Points on a hilly landscape, in no order, each with its height.
A ball rolls from a point to whichever of its 2 nearest points has the largest drop for the distance, and stops where none of them is lower. Distance is the straight distance between rows; heights are no part of it.
folo: [107, 93, 134, 100, 136, 103, 148, 92, 106, 106, 125, 125, 144, 138, 127, 124, 128, 139, 129, 116, 143, 135, 135, 116, 145, 99, 106, 118, 147, 152, 119, 137, 139, 118, 133, 126, 140, 176, 136, 165, 125, 145, 132, 154, 107]  height 2.33
lesir: [138, 142, 113, 103, 114, 146, 91, 122, 176, 111, 157, 139, 166, 129, 130, 141, 154, 119, 118, 89, 130, 132, 166, 139, 136, 129, 164, 119, 113, 99, 154, 145, 102, 130, 117, 120, 131, 107, 111, 114, 112, 125, 115, 137, 110]  height 3.94
feka: [122, 116, 115, 121, 128, 114, 123, 130, 109, 144, 123, 117, 90, 95, 130, 129, 129, 108, 121, 143, 110, 126, 96, 101, 150, 104, 128, 131, 148, 179, 121, 153, 116, 148, 110, 148, 90, 161, 133, 147, 177, 123, 165, 84, 163]  height 3.39
nonuv: [142, 178, 119, 140, 106, 150, 84, 167, 139, 137, 157, 138, 97, 115, 135, 112, 127, 117, 148, 136, 129, 139, 119, 128, 95, 159, 143, 121, 128, 92, 139, 110, 128, 136, 145, 130, 110, 74, 101, 99, 142, 136, 115, 81, 127]  height 4.14
busug: [121, 116, 131, 139, 140, 118, 206, 127, 118, 130, 82, 104, 100, 119, 124, 129, 124, 130, 152, 139, 155, 120, 114, 116, 137, 96, 132, 129, 157, 165, 112, 136, 132, 139, 137, 157, 112, 163, 174, 155, 154, 135, 165, 161, 120]  height 1.76
dag: [157, 132, 119, 129, 127, 149, 141, 177, 121, 124, 129, 107, 120, 134, 105, 131, 107, 135, 155, 131, 140, 123, 131, 121, 102, 127, 117, 122, 109, 113, 111, 126, 126, 122, 151, 135, 148, 133, 111, 118, 116, 141, 111, 143, 128]  height 1.52
nok: [95, 148, 104, 111, 141, 87, 67, 102, 106, 107, 157, 109, 147, 125, 150, 114, 143, 117, 144, 139, 126, 134, 121, 124, 147, 103, 124, 108, 142, 137, 130, 150, 110, 121, 127, 117, 143, 136, 128, 125, 146, 147, 131, 90, 92]  height 5.20
tofos: [121, 172, 153, 140, 126, 109, 158, 136, 118, 142, 120, 144, 84, 104, 127, 106, 120, 141, 123, 117, 146, 156, 103, 113, 76, 128, 148, 148, 136, 132, 105, 94, 162, 135, 159, 142, 94, 91, 128, 124, 138, 132, 117, 130, 144]  height 3.16
Vapeb: [162, 117, 150, 139, 129, 148, 194, 148, 139, 135, 110, 150, 138, 153, 113, 118, 100, 168, 140, 136, 134, 142, 149, 160, 101, 156, 123, 143, 107, 118, 125, 92, 160, 121, 136, 135, 148, 108, 134, 104, 108, 119, 118, 159, 143]  height 3.09
Mosa: [170, 117, 112, 166, 120, 158, 142, 174, 150, 130, 99, 110, 113, 134, 131, 167, 128, 121, 141, 152, 132, 116, 129, 152, 131, 149, 124, 116, 130, 140, 134, 125, 112, 126, 126, 149, 145, 146, 148, 110, 136, 120, 156, 129, 149]  height 5.85
nif: [121, 134, 148, 103, 113, 130, 139, 111, 121, 138, 135, 177, 138, 124, 113, 96, 97, 129, 94, 112, 133, 132, 139, 135, 109, 147, 127, 161, 122, 130, 139, 99, 153, 134, 117, 115, 113, 98, 112, 134, 107, 91, 123, 134, 142]  height 6.86
Kevir: [125, 121, 110, 118, 101, 135, 147, 140, 113, 139, 101, 132, 122, 133, 120, 108, 110, 124, 136, 149, 131, 129, 143, 139, 116, 138, 106, 146, 120, 167, 141, 105, 146, 132, 136, 136, 121, 131, 136, 135, 130, 103, 163, 127, 142]  height 5.11
Tuz: [165, 125, 134, 141, 111, 159, 117, 158, 150, 146, 128, 155, 117, 141, 143, 129, 118, 121, 128, 156, 105, 131, 161, 153, 122, 177, 115, 152, 92, 100, 133, 107, 136, 148, 123, 131, 149, 102, 139, 87, 137, 109, 120, 76, 152]  height 5.37
Kug: [121, 141, 132, 104, 143, 130, 80, 113, 169, 115, 167, 119, 138, 129, 128, 138, 143, 125, 134, 85, 131, 125, 128, 100, 136, 120, 166, 112, 136, 90, 154, 165, 105, 122, 104, 118, 130, 107, 97, 127, 115, 161, 97, 142, 98]  height 3.22
lomol: [125, 91, 136, 151, 122, 116, 175, 100, 132, 124, 87, 129, 126, 116, 109, 178, 152, 136, 118, 108, 149, 133, 121, 137, 136, 110, 146, 107, 159, 137, 136, 141, 131, 123, 126, 125, 131, 174, 160, 158, 124, 141, 148, 180, 117]  height 2.83
kado: [144, 137, 146, 132, 140, 131, 102, 129, 153, 124, 166, 114, 122, 133, 141, 161, 140, 140, 138, 113, 139, 125, 126, 101, 118, 117, 150, 98, 141, 82, 145, 150, 112, 121, 132, 121, 139, 119, 101, 117, 117, 173, 90, 148, 106]  height 2.44
vopot: [111, 87, 140, 133, 144, 101, 144, 93, 116, 123, 101, 110, 130, 109, 138, 156, 153, 130, 120, 139, 118, 121, 114, 126, 161, 101, 131, 132, 157, 194, 133, 154, 132, 128, 120, 136, 116, 194, 162, 140, 163, 118, 175, 119, 125]  height 3.78
nonar: [110, 127, 84, 103, 107, 137, 104, 141, 132, 143, 140, 133, 127, 113, 111, 95, 156, 97, 96, 77, 142, 140, 129, 93, 112, 118, 147, 132, 126, 101, 149, 152, 81, 124, 104, 127, 83, 119, 116, 165, 113, 137, 113, 149, 132]  height 2.39
zol: [134, 135, 126, 137, 137, 110, 115, 151, 113, 116, 128, 99, 125, 134, 142, 127, 112, 144, 167, 182, 118, 113, 119, 145, 131, 121, 100, 120, 136, 149, 113, 124, 139, 116, 151, 139, 162, 152, 122, 108, 147, 139, 148, 102, 104]  height 1.51
zus: [123, 133, 125, 142, 121, 134, 200, 149, 117, 129, 85, 120, 106, 141, 121, 115, 110, 152, 155, 146, 169, 127, 128, 151, 117, 116, 132, 130, 141, 152, 118, 122, 145, 125, 148, 157, 134, 142, 167, 132, 133, 135, 168, 172, 118]  height 2.30
zam: [130, 85, 92, 117, 111, 174, 164, 124, 109, 167, 108, 121, 119, 126, 91, 107, 129, 113, 100, 120, 127, 122, 132, 92, 148, 108, 116, 123, 111, 139, 124, 132, 104, 131, 101, 132, 82, 153, 132, 187, 135, 111, 142, 180, 163]  height 4.53
keke: [109, 111, 164, 131, 159, 109, 155, 106, 112, 148, 116, 137, 93, 115, 120, 158, 102, 122, 113, 125, 100, 112, 79, 71, 149, 90, 127, 128, 144, 142, 85, 140, 137, 142, 125, 124, 84, 140, 124, 175, 140, 132, 111, 131, 162]  height 4.01
keput: [123, 156, 134, 132, 134, 117, 105, 122, 134, 103, 156, 127, 156, 142, 137, 99, 122, 166, 154, 139, 134, 135, 147, 149, 117, 130, 120, 126, 114, 112, 125, 116, 150, 112, 140, 116, 170, 90, 123, 94, 107, 144, 108, 111, 97]  height 2.53
suze: [121, 119, 100, 117, 101, 143, 168, 136, 105, 149, 106, 133, 113, 122, 95, 103, 118, 118, 125, 121, 136, 129, 143, 125, 131, 121, 116, 151, 109, 152, 129, 115, 131, 141, 125, 134, 92, 142, 134, 162, 128, 103, 156, 161, 155]  height 4.87
Gunik: [106, 152, 135, 93, 171, 85, 125, 112, 109, 99, 166, 126, 112, 110, 150, 94, 111, 121, 153, 104, 137, 142, 94, 94, 105, 89, 118, 145, 140, 136, 103, 131, 144, 122, 156, 129, 135, 115, 122, 138, 133, 145, 104, 123, 104]  height 4.96
misuf: [165, 111, 144, 153, 134, 135, 113, 129, 173, 121, 129, 113, 149, 141, 142, 199, 155, 145, 120, 133, 125, 121, 141, 152, 132, 139, 164, 101, 121, 112, 140, 139, 117, 134, 133, 120, 152, 134, 132, 84, 126, 133, 118, 135, 122]  height 7.54
Peto: [113, 168, 105, 118, 116, 101, 120, 147, 109, 111, 152, 117, 129, 122, 145, 83, 127, 151, 156, 145, 159, 147, 130, 143, 97, 123, 118, 126, 120, 120, 114, 120, 137, 118, 168, 131, 157, 96, 126, 112, 115, 139, 118, 125, 99]  height 1.68
Kob: [124, 91, 119, 135, 128, 122, 149, 108, 106, 157, 104, 119, 111, 110, 111, 131, 123, 106, 103, 134, 108, 121, 101, 87, 155, 98, 121, 121, 137, 170, 129, 147, 105, 146, 99, 136, 85, 167, 136, 170, 165, 113, 143, 123, 162]  height 3.82
fupi: [117, 93, 157, 129, 154, 120, 184, 100, 120, 144, 104, 111, 107, 142, 99, 156, 113, 119, 120, 133, 122, 116, 89, 69, 164, 99, 115, 103, 151, 132, 93, 146, 117, 143, 118, 129, 112, 165, 148, 176, 143, 141, 125, 161, 149]  height 3.62
siveg: [170, 138, 157, 154, 121, 156, 107, 142, 159, 152, 148, 155, 114, 137, 151, 146, 127, 140, 130, 142, 98, 114, 139, 143, 116, 173, 142, 131, 105, 90, 139, 104, 133, 147, 120, 119, 130, 77, 117, 83, 136, 119, 101, 88, 145]  height 5.05
guma: [118, 117, 134, 93, 122, 114, 175, 116, 101, 104, 120, 131, 148, 147, 118, 101, 108, 148, 142, 131, 133, 125, 153, 141, 126, 99, 98, 136, 123, 155, 118, 122, 161, 112, 141, 123, 148, 163, 130, 137, 114, 117, 147, 157, 108]  height 1.72
mef: [157, 112, 161, 117, 122, 143, 128, 98, 165, 117, 138, 167, 164, 146, 129, 169, 131, 134, 89, 106, 123, 130, 174, 164, 135, 150, 155, 137, 106, 107, 152, 109, 140, 134, 106, 100, 144, 116, 127, 100, 103, 107, 112, 137, 136]  height 7.26
ruvu: [97, 130, 72, 83, 119, 140, 128, 150, 106, 124, 148, 112, 163, 123, 134, 69, 165, 110, 129, 94, 147, 145, 144, 125, 127, 133, 99, 132, 116, 109, 121, 153, 97, 96, 119, 133, 121, 139, 114, 162, 110, 143, 125, 149, 108]  height 4.02
nuni: [166, 112, 141, 168, 120, 176, 124, 164, 155, 158, 112, 126, 105, 129, 122, 191, 118, 116, 100, 117, 123, 111, 128, 128, 115, 144, 146, 119, 107, 107, 131, 133, 109, 157, 119, 130, 120, 98, 124, 118, 117, 101, 114, 149, 162]  height 3.89
bamat: [86, 160, 104, 129, 111, 102, 81, 96, 125, 113, 134, 150, 145, 118, 146, 91, 150, 126, 104, 153, 122, 138, 147, 161, 137, 150, 144, 139, 123, 144, 149, 124, 130, 150, 121, 131, 118, 97, 150, 113, 147, 128, 149, 73, 141]  height 3.06
razu: [139, 98, 135, 140, 144, 139, 106, 111, 148, 124, 116, 109, 145, 124, 139, 204, 166, 119, 114, 135, 124, 109, 130, 133, 153, 127, 153, 88, 133, 125, 138, 147, 111, 126, 134, 107, 156, 168, 133, 107, 118, 145, 132, 132, 110]  height 7.67
feduv: [154, 129, 169, 160, 127, 151, 163, 133, 143, 143, 111, 152, 117, 135, 115, 145, 98, 148, 119, 132, 124, 118, 122, 138, 106, 155, 133, 131, 122, 120, 126, 97, 155, 133, 130, 124, 127, 99, 123, 117, 113, 108, 117, 146, 163]  height 2.79
tor: [116, 158, 145, 120, 175, 99, 121, 137, 101, 117, 162, 128, 79, 128, 142, 117, 99, 126, 159, 127, 121, 132, 85, 84, 106, 94, 120, 128, 139, 133, 84, 125, 144, 120, 156, 135, 121, 125, 111, 139, 137, 167, 98, 111, 112]  height 4.65
mumav: [110, 113, 139, 125, 148, 92, 104, 94, 110, 120, 121, 121, 127, 111, 149, 142, 135, 129, 122, 146, 102, 113, 102, 123, 146, 103, 121, 136, 143, 187, 128, 142, 141, 125, 119, 123, 128, 163, 131, 131, 151, 116, 155, 88, 114]  height 3.61
fova: [125, 128, 100, 110, 125, 142, 72, 121, 140, 129, 136, 147, 141, 118, 123, 86, 120, 94, 103, 105, 105, 125, 125, 132, 121, 130, 129, 155, 122, 125, 150, 124, 110, 122, 94, 115, 106, 109, 119, 141, 130, 107, 130, 98, 140]  height 1.77
rukel: [115, 106, 80, 94, 142, 140, 83, 119, 138, 118, 146, 126, 153, 123, 115, 66, 144, 100, 127, 90, 109, 131, 111, 121, 139, 120, 115, 143, 124, 117, 141, 148, 89, 90, 91, 117, 103, 122, 115, 153, 121, 115, 126, 114, 115]  height 2.68
nanip: [115, 113, 151, 135, 158, 96, 158, 103, 112, 124, 121, 107, 96, 117, 152, 161, 145, 130, 138, 125, 139, 140, 80, 103, 142, 84, 125, 111, 165, 154, 99, 152, 123, 137, 137, 138, 125, 169, 142, 146, 147, 157, 133, 120, 118]  height 2.85
Bizor: [113, 137, 162, 133, 166, 105, 143, 128, 114, 123, 134, 120, 89, 123, 118, 133, 100, 118, 142, 125, 109, 122, 89, 71, 127, 92, 128, 138, 134, 141, 77, 129, 137, 131, 132, 134, 109, 131, 117, 161, 141, 139, 105, 125, 132]  height 4.32
palub: [90, 141, 75, 115, 92, 100, 95, 119, 107, 118, 127, 123, 151, 111, 145, 88, 158, 118, 105, 151, 136, 147, 151, 159, 137, 127, 127, 129, 133, 164, 156, 134, 119, 125, 117, 137, 110, 139, 151, 118, 142, 114, 174, 99, 125]  height 3.73
kolug: [105, 119, 79, 90, 115, 121, 115, 125, 107, 111, 142, 115, 154, 137, 147, 100, 169, 127, 135, 101, 151, 151, 132, 112, 140, 113, 104, 103, 135, 103, 132, 153, 85, 114, 124, 137, 138, 168, 126, 154, 106, 153, 127, 158, 96]  height 3.51
tof: [138, 151, 132, 138, 117, 154, 66, 152, 158, 149, 145, 146, 111, 121, 137, 142, 130, 110, 130, 126, 97, 114, 132, 128, 124, 167, 151, 136, 125, 98, 166, 120, 122, 147, 110, 120, 111, 77, 94, 103, 143, 117, 118, 68, 140]  height 4.63
Vake: [134, 106, 165, 142, 156, 119, 77, 97, 135, 129, 136, 107, 147, 127, 135, 197, 131, 126, 113, 137, 96, 89, 110, 124, 163, 129, 139, 111, 135, 131, 140, 132, 125, 120, 118, 101, 151, 161, 107, 110, 139, 132, 134, 103, 110]  height 7.81
Zuno: [126, 135, 140, 136, 138, 120, 103, 95, 148, 95, 155, 149, 181, 160, 140, 132, 127, 147, 119, 147, 120, 125, 164, 174, 147, 149, 128, 136, 109, 120, 134, 116, 144, 125, 123, 111, 162, 111, 132, 94, 121, 123, 114, 107, 109]  height 3.30
Ret: [113, 110, 160, 155, 147, 109, 202, 99, 125, 127, 94, 119, 105, 113, 135, 163, 145, 137, 134, 122, 146, 132, 104, 107, 148, 91, 145, 116, 169, 153, 113, 153, 131, 136, 132, 145, 113, 169, 172, 167, 155, 144, 154, 157, 129]  height 2.29
tovir: [115, 148, 136, 131, 108, 125, 175, 142, 123, 140, 109, 145, 92, 99, 108, 116, 121, 132, 100, 112, 154, 143, 127, 114, 93, 128, 150, 143, 139, 131, 126, 107, 154, 137, 136, 136, 97, 100, 125, 145, 118, 117, 121, 166, 164]  height 2.75
Lufen: [84, 156, 70, 99, 106, 95, 100, 127, 102, 112, 149, 109, 137, 117, 155, 82, 151, 123, 139, 151, 148, 154, 142, 158, 139, 121, 106, 133, 134, 147, 138, 127, 120, 125, 152, 129, 146, 126, 152, 114, 135, 137, 155, 109, 108]  height 4.25
Pasik: [105, 144, 160, 148, 130, 105, 97, 88, 122, 122, 115, 143, 128, 121, 153, 130, 134, 147, 119, 163, 108, 112, 114, 150, 136, 133, 124, 147, 126, 141, 127, 113, 175, 130, 125, 114, 126, 110, 137, 96, 149, 111, 132, 80, 131]  height 1.66
luduk: [123, 155, 134, 115, 109, 126, 131, 118, 141, 129, 147, 171, 150, 127, 118, 102, 137, 140, 109, 115, 137, 153, 167, 149, 113, 161, 144, 150, 118, 107, 149, 113, 138, 128, 125, 125, 138, 84, 112, 111, 104, 119, 109, 119, 125]  height 6.66
beni: [121, 179, 127, 142, 116, 122, 126, 154, 115, 148, 152, 142, 92, 125, 129, 92, 126, 140, 142, 145, 152, 157, 117, 138, 84, 158, 154, 127, 132, 113, 126, 98, 141, 123, 160, 134, 112, 88, 117, 108, 141, 141, 123, 116, 133]  height 3.65
Kulo: [137, 134, 117, 135, 95, 156, 145, 151, 136, 142, 123, 140, 125, 117, 101, 126, 114, 118, 100, 108, 140, 133, 141, 119, 108, 148, 142, 136, 116, 107, 140, 116, 117, 139, 130, 128, 111, 103, 115, 136, 96, 111, 115, 164, 167]  height 2.19
fenom: [145, 104, 155, 159, 155, 129, 192, 127, 133, 131, 95, 104, 105, 144, 99, 154, 119, 140, 143, 130, 139, 123, 94, 80, 143, 103, 129, 78, 150, 108, 94, 140, 111, 133, 132, 138, 129, 149, 154, 158, 128, 158, 120, 175, 136]  height 3.21
Lumu: [112, 143, 118, 127, 103, 123, 148, 137, 116, 129, 112, 159, 131, 138, 131, 81, 139, 157, 134, 184, 132, 151, 164, 172, 130, 169, 103, 140, 119, 147, 137, 96, 171, 135, 138, 141, 140, 114, 163, 104, 129, 126, 157, 96, 132]  height 3.17
Firet: [154, 118, 141, 140, 116, 139, 127, 113, 170, 110, 128, 141, 168, 149, 145, 184, 168, 145, 99, 138, 138, 142, 173, 181, 140, 159, 167, 110, 114, 110, 141, 124, 136, 129, 134, 112, 155, 122, 144, 86, 115, 119, 126, 131, 123]  height 7.40
Zesin: [125, 112, 161, 99, 134, 116, 129, 92, 132, 112, 134, 162, 154, 126, 117, 121, 98, 127, 103, 105, 114, 113, 140, 139, 131, 124, 113, 160, 122, 128, 139, 105, 158, 113, 114, 111, 127, 127, 120, 153, 101, 94, 122, 145, 139]  height 6.99
kizo: [107, 164, 165, 137, 127, 91, 116, 86, 131, 120, 136, 160, 125, 98, 153, 142, 147, 148, 108, 124, 141, 133, 118, 117, 103, 120, 164, 128, 141, 109, 147, 123, 154, 129, 138, 117, 108, 77, 122, 103, 125, 120, 108, 129, 126]  height 3.90
Sim: [113, 95, 129, 116, 146, 95, 158, 89, 107, 129, 114, 108, 127, 117, 143, 148, 168, 132, 129, 135, 137, 141, 110, 109, 159, 101, 114, 102, 178, 168, 121, 151, 110, 140, 128, 143, 138, 201, 154, 150, 165, 161, 151, 121, 115]  height 3.33
nuta: [134, 105, 149, 100, 134, 137, 93, 89, 144, 114, 143, 157, 172, 135, 128, 133, 116, 125, 93, 100, 111, 115, 145, 148, 137, 141, 132, 140, 120, 122, 149, 124, 138, 122, 102, 93, 139, 127, 118, 125, 100, 93, 114, 138, 130]  height 7.12
tofe: [150, 137, 112, 138, 120, 146, 106, 169, 134, 121, 137, 94, 133, 149, 140, 135, 117, 130, 158, 169, 116, 123, 140, 154, 133, 141, 100, 133, 120, 136, 120, 121, 132, 125, 148, 136, 160, 130, 121, 89, 146, 129, 136, 96, 118]  height 2.18
saguf: [168, 114, 127, 163, 147, 163, 169, 191, 122, 142, 118, 85, 108, 155, 101, 144, 95, 131, 175, 145, 127, 121, 118, 126, 122, 129, 121, 116, 109, 110, 90, 125, 115, 130, 140, 140, 134, 139, 130, 122, 128, 148, 120, 173, 144]  height 2.17
Nusi: [108, 161, 131, 146, 110, 93, 118, 103, 127, 115, 124, 143, 130, 115, 152, 119, 148, 143, 121, 156, 129, 141, 135, 159, 123, 133, 134, 125, 134, 138, 142, 104, 155, 138, 140, 129, 131, 101, 144, 95, 136, 134, 145, 92, 127]  height 2.34
rimag: [124, 131, 169, 139, 151, 98, 152, 110, 121, 107, 120, 120, 112, 127, 138, 138, 117, 158, 147, 136, 135, 116, 99, 123, 113, 106, 120, 133, 138, 141, 106, 118, 157, 113, 152, 135, 136, 128, 128, 130, 129, 130, 123, 142, 113]  height 0.18
ruke: [107, 127, 142, 125, 145, 106, 101, 97, 120, 116, 133, 130, 123, 114, 141, 120, 112, 117, 120, 119, 108, 116, 110, 111, 128, 104, 124, 140, 130, 145, 135, 131, 132, 122, 127, 123, 121, 130, 107, 144, 139, 121, 119, 110, 123]  height 3.14
kag: [120, 139, 175, 156, 148, 99, 124, 103, 118, 121, 106, 125, 116, 122, 154, 145, 116, 157, 141, 162, 105, 102, 93, 137, 125, 119, 115, 143, 141, 155, 103, 106, 182, 117, 138, 129, 130, 129, 131, 109, 148, 119, 135, 107, 120]  height 0.96
Vapo: [135, 105, 129, 125, 149, 112, 111, 137, 104, 128, 130, 96, 111, 146, 126, 152, 102, 123, 154, 157, 95, 111, 98, 107, 141, 118, 90, 118, 145, 153, 109, 148, 119, 120, 133, 127, 151, 168, 117, 132, 149, 148, 137, 90, 116]  height 2.27
bonit: [107, 109, 109, 105, 132, 107, 148, 106, 105, 126, 128, 108, 140, 128, 144, 125, 155, 132, 134, 111, 160, 150, 124, 111, 126, 104, 120, 94, 143, 120, 127, 154, 115, 122, 142, 131, 148, 166, 146, 148, 118, 162, 128, 164, 94]  height 2.90
Gute: [141, 102, 111, 116, 107, 152, 138, 129, 134, 120, 126, 118, 155, 129, 122, 153, 160, 120, 107, 94, 146, 135, 162, 122, 143, 126, 142, 103, 116, 102, 133, 148, 99, 124, 128, 115, 137, 161, 118, 141, 99, 138, 102, 187, 116]  height 2.26
resi: [84, 154, 121, 86, 163, 74, 89, 93, 108, 96, 166, 127, 133, 111, 156, 99, 141, 120, 137, 98, 128, 144, 108, 118, 132, 88, 137, 133, 139, 135, 113, 148, 123, 123, 132, 130, 131, 122, 147, 136, 138, 140, 117, 107, 92]  height 5.30
dibo: [142, 105, 127, 128, 125, 146, 120, 139, 140, 129, 142, 112, 136, 137, 125, 163, 152, 124, 124, 101, 135, 120, 128, 102, 141, 126, 136, 91, 122, 97, 125, 158, 77, 135, 129, 123, 132, 143, 106, 135, 115, 152, 101, 151, 118]  height 1.50
vupaf: [147, 126, 161, 170, 123, 157, 119, 153, 133, 167, 110, 123, 95, 122, 99, 169, 95, 110, 120, 133, 107, 98, 103, 103, 122, 122, 140, 111, 128, 116, 126, 115, 120, 148, 125, 118, 108, 97, 114, 125, 134, 121, 115, 125, 166]  height 3.52
Figu: [113, 128, 78, 83, 139, 149, 96, 145, 130, 113, 148, 122, 162, 125, 121, 71, 142, 95, 134, 80, 119, 129, 144, 129, 135, 128, 95, 146, 105, 102, 129, 147, 92, 99, 99, 119, 133, 127, 109, 157, 106, 132, 116, 132, 94]  height 3.41
vego: [133, 132, 176, 167, 133, 133, 135, 122, 133, 144, 107, 142, 107, 119, 124, 170, 120, 138, 105, 127, 116, 101, 99, 119, 114, 138, 151, 127, 129, 117, 136, 114, 146, 131, 132, 114, 112, 117, 115, 123, 122, 114, 117, 139, 159]  height 3.15
Zuse: [138, 77, 107, 139, 119, 156, 133, 128, 112, 162, 104, 128, 131, 129, 108, 133, 126, 107, 85, 122, 119, 107, 124, 109, 153, 120, 127, 125, 124, 140, 141, 138, 100, 145, 101, 137, 95, 153, 131, 163, 129, 105, 157, 148, 172]  height 4.21
bifuv: [178, 105, 135, 143, 123, 162, 109, 148, 160, 153, 133, 133, 128, 135, 131, 174, 120, 101, 103, 115, 107, 107, 150, 135, 131, 157, 139, 136, 102, 106, 138, 126, 110, 158, 98, 119, 134, 115, 117, 110, 131, 88, 116, 119, 151]  height 4.22
sug: [97, 158, 93, 125, 121, 115, 67, 107, 122, 99, 161, 109, 157, 134, 155, 117, 152, 125, 136, 145, 140, 137, 146, 164, 145, 126, 129, 110, 123, 129, 145, 142, 107, 126, 139, 125, 157, 113, 133, 100, 131, 143, 139, 105, 103]  height 4.79
kevam: [135, 123, 151, 129, 148, 106, 183, 121, 120, 102, 120, 108, 129, 153, 114, 118, 103, 170, 173, 146, 146, 128, 123, 137, 115, 108, 100, 131, 133, 151, 99, 123, 165, 101, 159, 130, 164, 152, 139, 125, 115, 143, 127, 162, 106]  height 1.02
Kub: [121, 116, 107, 124, 135, 127, 124, 155, 92, 145, 133, 98, 106, 127, 126, 119, 114, 100, 145, 158, 110, 125, 100, 100, 154, 113, 100, 116, 144, 165, 111, 145, 111, 130, 134, 143, 116, 163, 122, 144, 157, 142, 152, 96, 129]  height 2.84
moz: [167, 125, 145, 158, 124, 149, 136, 156, 144, 141, 99, 129, 121, 142, 132, 139, 114, 135, 122, 163, 113, 120, 142, 160, 136, 167, 114, 135, 115, 128, 137, 107, 148, 146, 127, 139, 148, 132, 148, 94, 133, 95, 145, 102, 148]  height 5.63
Nit: [112, 165, 76, 102, 108, 138, 75, 157, 140, 124, 160, 132, 158, 128, 129, 66, 136, 102, 144, 128, 123, 145, 153, 156, 127, 164, 119, 145, 109, 108, 140, 124, 110, 115, 121, 128, 132, 80, 121, 109, 123, 128, 130, 79, 116]  height 6.00
Pip: [133, 149, 175, 166, 126, 114, 121, 91, 138, 127, 119, 133, 102, 104, 148, 173, 145, 151, 110, 119, 135, 124, 102, 114, 104, 120, 164, 122, 143, 105, 144, 133, 145, 125, 137, 119, 104, 103, 112, 118, 121, 140, 105, 150, 123]  height 3.54
tusa: [115, 146, 142, 125, 137, 131, 91, 122, 133, 133, 136, 148, 113, 123, 124, 107, 97, 107, 127, 103, 110, 115, 103, 113, 113, 133, 134, 153, 127, 121, 132, 113, 135, 130, 120, 112, 109, 95, 98, 136, 129, 110, 112, 88, 141]  height 2.56
Mudo: [129, 87, 122, 129, 110, 138, 151, 117, 123, 126, 102, 122, 148, 129, 115, 173, 149, 124, 106, 106, 150, 141, 145, 132, 145, 127, 139, 103, 133, 132, 136, 137, 106, 118, 123, 129, 136, 179, 140, 146, 98, 141, 137, 175, 132]  height 2.76
Tazod: [144, 120, 87, 103, 113, 164, 118, 156, 106, 137, 123, 124, 145, 147, 112, 83, 100, 114, 144, 142, 123, 109, 152, 146, 140, 148, 86, 166, 102, 150, 124, 109, 141, 119, 112, 127, 128, 145, 125, 136, 133, 89, 144, 117, 141]  height 5.38
susib: [161, 102, 141, 165, 138, 159, 188, 169, 134, 142, 86, 94, 125, 160, 89, 154, 103, 144, 163, 149, 126, 109, 120, 114, 143, 129, 120, 101, 133, 118, 95, 140, 116, 126, 132, 141, 138, 161, 149, 148, 130, 156, 133, 175, 133]  height 2.69
Lofa: [159, 132, 127, 113, 127, 159, 108, 142, 180, 134, 159, 147, 144, 141, 131, 154, 128, 111, 118, 85, 115, 124, 160, 135, 117, 150, 157, 141, 102, 83, 137, 137, 101, 144, 98, 118, 122, 90, 102, 118, 111, 102, 98, 129, 132]  height 4.42
fis: [114, 170, 107, 113, 114, 140, 99, 138, 149, 141, 152, 169, 144, 127, 119, 62, 138, 113, 131, 111, 120, 148, 157, 147, 119, 171, 136, 153, 113, 98, 150, 117, 120, 132, 114, 121, 120, 66, 120, 116, 123, 121, 111, 87, 113]  height 6.35
gali: [135, 147, 104, 133, 115, 133, 118, 164, 118, 138, 125, 133, 114, 140, 127, 90, 123, 130, 151, 171, 129, 142, 146, 161, 119, 166, 103, 138, 124, 129, 125, 91, 151, 123, 148, 152, 150, 107, 136, 86, 133, 122, 146, 90, 136]  height 2.88
gif: [127, 146, 107, 112, 117, 125, 134, 156, 116, 118, 141, 119, 134, 123, 119, 105, 128, 132, 143, 119, 153, 148, 139, 119, 104, 126, 117, 133, 119, 113, 125, 143, 121, 124, 149, 129, 148, 123, 115, 134, 98, 146, 103, 156, 111]  height 0.65
pefus: [136, 137, 69, 102, 110, 166, 93, 172, 127, 139, 141, 139, 148, 136, 119, 79, 112, 99, 149, 135, 118, 132, 146, 155, 137, 167, 99, 161, 107, 126, 136, 109, 124, 116, 118, 124, 134, 118, 109, 127, 128, 96, 130, 88, 133]  height 5.64
Pefip: [127, 140, 117, 123, 105, 148, 125, 149, 142, 136, 140, 133, 139, 120, 113, 126, 138, 102, 101, 75, 143, 136, 151, 102, 106, 134, 146, 125, 109, 90, 144, 146, 92, 134, 112, 136, 105, 106, 96, 141, 96, 130, 103, 171, 135]  height 1.46
Zit: [168, 127, 133, 149, 121, 152, 214, 161, 138, 123, 89, 130, 133, 151, 105, 121, 103, 163, 154, 144, 151, 128, 142, 163, 106, 143, 116, 129, 128, 140, 127, 113, 155, 115, 135, 143, 140, 134, 156, 120, 110, 126, 145, 174, 134]  height 2.74

Where does a ball stop that starts at each point below?
Tuz | Pefip
Firet | zol
fis | zol
resi | gif
zam | zol
nok | rimag
kolug | rimag
